A landscape with many peaks, sampled at points; each row gives a point and its height.
A climber steps from a point to the highest of its 3 nearest points, and stops where none of them is higher. Distance is the straight distance between rows; heights are no part of it.
fofe (h 27.9): 137 122 114 115 107 149 100 122 124 76 128 126
toz (h 34.1): 119 104 89 98 79 144 118 89 98 105 69 62
gunur (h 38.0): 90 105 84 111 42 99 144 72 50 87 80 47
gez (h 54.2): 70 116 112 65 112 26 86 127 118 119 91 108
zil (h 58.2): 71 104 72 71 82 84 118 95 52 125 84 142
Niso (h 1.7): 116 109 86 90 82 69 90 111 119 122 122 126
dafe (h 46.0): 93 69 98 71 113 113 120 86 72 97 96 113
pev (h 35.5): 121 116 109 122 94 148 89 51 104 70 106 35
Tozep (h 41.1): 114 84 101 146 98 131 111 106 103 85 87 88
bukep (h 27.0): 125 109 126 125 104 151 82 116 136 77 141 129
lika (h 55.9): 39 71 51 80 66 76 126 109 54 107 74 111
givis (h 36.6): 128 112 62 105 58 117 125 81 86 96 77 45
Bup (h 53.5): 65 106 127 70 82 43 101 94 78 109 104 124
gat (h 35.6): 77 54 89 62 70 83 155 86 56 99 78 56
Movi (h 35.1): 120 87 103 114 81 150 111 90 98 105 72 70
fidi (h 64.2): 85 74 53 71 82 96 117 110 60 126 76 120
mig (h 25.2): 87 106 139 126 113 70 51 144 137 117 94 145
pufiv (h 52.4): 98 67 76 66 114 118 122 95 75 110 77 108
Sige (h 29.0): 78 80 136 69 139 61 72 156 97 149 100 138
vel (h 22.0): 89 132 110 76 85 74 74 123 132 120 91 130
Rig (h 25.3): 121 121 99 137 106 126 51 117 188 83 147 125
Zal (h 37.9): 137 132 73 95 91 147 94 41 79 75 102 41
zate (h 19.6): 120 105 121 72 108 95 69 92 133 113 129 122
dedug (h 25.7): 103 130 106 97 120 124 85 88 128 87 141 128
gobav (h 13.2): 105 103 139 95 85 82 60 119 136 124 97 127
lat (h 27.8): 128 90 111 113 94 142 103 66 102 97 89 42
nisek (h 24.0): 75 84 151 86 131 49 74 176 92 162 129 143
deza (h 49.0): 76 75 79 79 76 79 151 78 58 82 77 45
pupi (h 60.8): 81 52 65 80 91 83 151 101 70 101 74 64
tozuk (h 27.7): 102 70 103 100 102 86 111 91 75 99 128 120
Digi (h 17.5): 99 92 133 110 118 95 56 87 153 98 139 116
Rif (h 38.1): 82 73 100 110 129 113 120 84 74 85 103 104
lenif (h 60.9): 57 49 74 72 52 85 146 109 51 99 78 89
naz (h 48.9): 75 115 76 83 95 114 142 87 84 90 56 68
rur (h 25.6): 138 137 42 131 81 145 99 60 55 48 92 51
kigef (h 26.9): 155 107 126 118 109 150 96 113 135 73 135 118
ligeg (h 49.9): 86 64 54 76 101 89 137 93 74 104 72 80
fure (h 32.4): 66 116 151 116 145 62 60 152 117 119 101 140
Padok (h 29.1): 84 118 136 130 138 65 58 158 128 115 104 141
Zelod (h 59.2): 131 118 90 97 91 139 101 52 96 85 94 36
fide (h 25.1): 76 84 151 88 154 51 68 156 103 142 119 144
bug (h 21.2): 103 92 140 123 113 73 46 128 143 121 100 136
zuk (h 54.6): 75 106 113 87 64 70 106 94 70 114 108 140
zifo (h 30.2): 153 111 66 101 75 121 115 63 88 99 87 36
nadun (h 61.5): 68 124 139 75 115 65 71 128 114 124 79 126
Beto (h 44.3): 85 89 99 122 121 116 119 86 83 82 105 101
zegu (h 17.8): 114 112 117 128 144 80 45 98 167 105 123 130
bukul (h 19.2): 124 142 126 140 143 123 32 105 180 103 120 152
fenip (h 50.9): 76 79 69 72 118 110 134 87 80 96 70 74
retu (h 26.0): 115 121 111 145 102 116 53 111 168 74 151 124
nuno (h 65.0): 79 93 80 86 89 82 145 78 68 85 73 53
tatel (h 28.9): 137 124 52 104 94 117 108 48 65 67 106 37
Kalak (h 19.0): 128 109 126 132 135 71 47 149 149 123 99 142
mas (h 26.6): 107 122 132 125 101 131 76 106 150 75 150 120
zemef (h 27.1): 105 103 82 103 131 89 117 96 103 84 131 115
Peges (h 35.2): 78 88 98 73 63 87 157 70 42 90 72 49
Tave (h 42.5): 112 112 67 114 59 106 138 86 70 92 75 45
lipo (h 29.6): 128 84 105 123 90 147 104 75 104 98 82 48
Lugeg (h 61.9): 78 97 89 84 115 128 128 91 80 96 73 89
vamat (h 39.0): 69 107 150 86 138 68 57 137 107 124 93 131
gigur (h 37.8): 98 102 93 139 124 111 115 97 95 73 108 108
vuk (h 40.2): 140 102 80 96 83 142 104 59 91 96 83 37
zemer (h 59.0): 90 70 50 64 95 101 123 97 69 119 81 108
fami (h 23.9): 74 98 138 107 164 43 67 158 109 130 137 139
zerek (h 25.9): 115 80 92 98 94 68 107 103 91 101 130 130
Mirar (h 34.4): 138 78 99 148 118 131 107 82 113 92 86 56
gel (h 23.6): 111 119 86 75 122 102 92 85 120 88 138 124
Sib (h 55.6): 85 96 101 89 66 86 110 99 63 118 104 142
gonaz (h 24.3): 90 67 88 49 56 90 160 85 39 100 79 57
Risul (h 29.2): 135 120 96 125 114 140 111 116 117 75 113 117
bareb (h 21.9): 102 138 113 136 142 117 35 100 183 93 119 144
nosaz (h 41.2): 99 100 99 103 84 146 120 98 92 88 76 84
vovu (h 32.9): 106 124 83 117 125 107 117 103 107 77 120 123
bizul (h 17.7): 109 89 143 107 97 87 46 109 148 125 112 127
Vaza (h 46.3): 96 87 104 125 93 138 121 98 89 85 77 93
Soni (h 46.1): 65 129 114 69 105 48 81 121 124 117 84 120
vovez (h 24.1): 142 95 55 121 68 101 122 62 55 92 99 38
tukof (h 53.7): 83 92 104 105 112 131 121 93 85 83 85 90
vedet (h 43.7): 103 91 96 102 73 66 102 105 81 105 127 132
Suker (h 50.2): 75 120 105 90 75 36 94 115 104 108 109 124
dani (h 51.0): 81 112 67 98 78 100 140 84 81 80 73 54
Teto (h 9.9): 112 114 121 77 85 86 66 114 134 124 108 133

Where does a climber stop that starts at each point below?
bareb => Lugeg
Bup => fidi
Suker => nadun
gonaz => nuno
zuk => fidi
Niso => fidi
givis => nuno
retu => Lugeg
vovez => nuno
Tozep => Lugeg
Rif => Lugeg
zerek => fidi
tatel => Zelod
rur => Zelod
Peges => nuno
Kalak => nadun

Call two points neighbours if one is among the 3 nearest of the other. Go from one point of each pair to the other, from neighbour to neighbour, staying as high as possible. Name the lowest point that can't be avoided.
lenif, nuno => deza
fidi, nadun => Suker
pupi, fidi => lika

Two climbers start at each pair of points below. Name the first point that both come to, or write -.
gunur, Beto => -
Sige, zemef => -
fami, fide => vamat
tozuk, dedug => Lugeg
